Points on a hilly landscape, in no order, each with its height.
A climber steps from a point to the highest of its 5 nearest points, and stops where none of them is higher. Distance is the straight distance between rows; heights are no part of it.
dibos: [154 144 137 124 145  76  82 122  85 108  79 201 119 127 116 148 172]  height 77.4
fizud: [121 105 153 102 172 129 106 139 135 101 115 150 137 137 128 140 147]  height 69.9
Depi: [136 103 159 114 143  76  88 119 110 103  72 189 127 147 130 151 183]  height 85.1
Komu: [184 204 114 171 139  84 117  85 127 119 142 163  94  96 165 130 178]  height 65.6
Mogo: [176 188 127 125 125 125 121 104 152 117 163 154  99 103 170 130 157]  height 50.2
mukin: [138 112 114 130 139 150 139 151 137 122 125 116 151 140 131 132 105]  height 53.8
letat: [108  91 159 110 182 120 123 159 134  99 128 131 125 127 139 128 155]  height 64.6
Rak: [155 116  80 156 113 174 108 113 128 117  99 129 134 165  88  79 109]  height 36.5
nore: [ 82  54 139  95 155 108 155 148 129 107  93 145 167 162 120 142 144]  height 53.7
bupo: [153 142 164 118 167 106  89 135 120 109 119 150 105 126 136 134 176]  height 79.5
mag: [145 163 166 161 179  70  90 137 124 105 133 114 119 123 172 150 194]  height 69.2
mez: [ 68  93 157  99  97 131 146 154 113 172 128  44 143 149 103 111  80]  height 69.8
Dufi: [ 93 148 112 117 126 145 194 126 165 173 192 105 117  86 151 153 115]  height 30.9
Puza: [133 117  76 138  94 172 136 106 125 118 112 129 137 163  86  65  85]  height 48.4
teto: [ 58 107 160  79 153 115 176 154 123 161 148  66 150 119 120 130  99]  height 87.1
nelad: [169 120 100 156 124 149  65 112 105 113  63 158 134 159 106 122 126]  height 64.3
belu: [145 102 124 113 133 119  84 111 110 121  61 195 146 161 114 152 153]  height 77.8
Val: [104 110 176 145 177 106 133 156 163 112 178 109 111 112 169 126 144]  height 65.3
lak: [167 145  89 145  83 183 144 111 143 129 149 137 120 108 152 149 118]  height 41.4
des: [197 187  97 161 107 118  83  95  97 130  97 179 122 125 119 138 118]  height 74.7
nur: [ 68  67 150  93 121 116 155 158 111 140 102 100 177 143 115 135 107]  height 64.0
Vali: [141 147 175 143 166 102 113 147 161 108 176 119 105 113 177 136 161]  height 68.4
Fumol: [ 83 131 136  96 129 128 197 128 136 172 168  68 138 116 118 142  86]  height 87.8
gedub: [131  97  96 152 120 163 117 132 119 110  85 118 150 170 101  98 109]  height 34.5
vavib: [ 86  86 132 112 142 135 149 153 120 122 109 111 160 142 115 127 103]  height 56.2
zus: [178 168 111 128 139  99  73 116  94 114  99 182 121 123 124 138 140]  height 82.8
namu: [ 67 122 164 106 176  99 183 136 165 159 194  60 112 104 153 126 121]  height 63.1
fizi: [176 174 140 138 155  87 100 110 125 112 150 150 101 121 153 134 161]  height 84.2
kaviz: [ 82 108 135 119  81 142 148 135 119 161 139  69 122 152  90  64  57]  height 51.5
pazo: [172 151 128 120 154 116  90 122 125 110 121 163 113 131 140 135 134]  height 89.1
nizep: [168 151 125 126 138 133 120 124 155 113 143 146 125 130 143 137 116]  height 72.5
muvon: [178 160 104 176 108 129  53 121  78 127  55 196 135 135 105 131 120]  height 89.7
Gagi: [ 58  50 143 108 107 111 157 149 121 132  90 112 185 162 104 131 123]  height 57.6
Dosu: [ 91 145 113 114  97 155 197 120 149 177 178  68 118  88 131 152 103]  height 39.2
nagaf: [ 84  82 117 133 103 145 127 142  99 123 108  87 149 160  85  69  90]  height 21.4
gebon: [127 130 131 109 165 131 139 143 161 116 156 138 136 109 147 122 124]  height 53.9
Fisa: [ 95 126 118 123  67 148 190 124 148 174 170  53 103 115 121 144  97]  height 52.0
Lod: [158 137 128 130 136 130  71 117  89 115  68 186 137 141 107 143 134]  height 77.7
doz: [128 125  91 161  91 162 164 122 146 145 160 114 138 125 129 120  90]  height 34.7
kono: [176 157 100 136 110 154 126 119 155 124 140 141 112 129 142 148 113]  height 57.3
nuri: [150 153 153 145 168  76  81 122  92 106 100 173 117 116 128 138 193]  height 71.5
satug: [111 144  89 135  75 196 176 123 135 168 166  74 110  70 129 139 112]  height 89.6
Rodaf: [ 93 129 100 109  47 153 169 106 119 167 151  93 120 145  70  62  58]  height 87.9
puli: [131 119 182 144 164 102  88 148 138  93 128 126 120 129 153 155 189]  height 72.4
sape: [120 118  90 134  75 157 155 114 123 140 134 116 132 145  87  58  79]  height 66.8
mede: [130 154  93 140  84 185 171 125 156 140 176 115 119  68 151 150 130]  height 3.1
podi: [137 107 175 138 157  73  95 131 102  99  97 162 114 133 141 150 203]  height 69.3
nolun: [139 155 123 115 116 158 160 120 173 137 189 144 117  91 168 151 136]  height 12.8

Where does a climber stop that starts at each point below?
Rak -> Rodaf
gedub -> muvon
letat -> pazo
Mogo -> pazo
nagaf -> Rodaf
nur -> Fumol

Call two points neighbours if one is among the 5 nearest of the other. Go from one point of each pair to the other, from neighbour to neighbour, staying as high as possible. Name the lowest point that can't be avoided.
pazo and Fumol -> namu
satug and muvon -> Fisa
muvon and Depi -> bupo
pazo and muvon -> zus
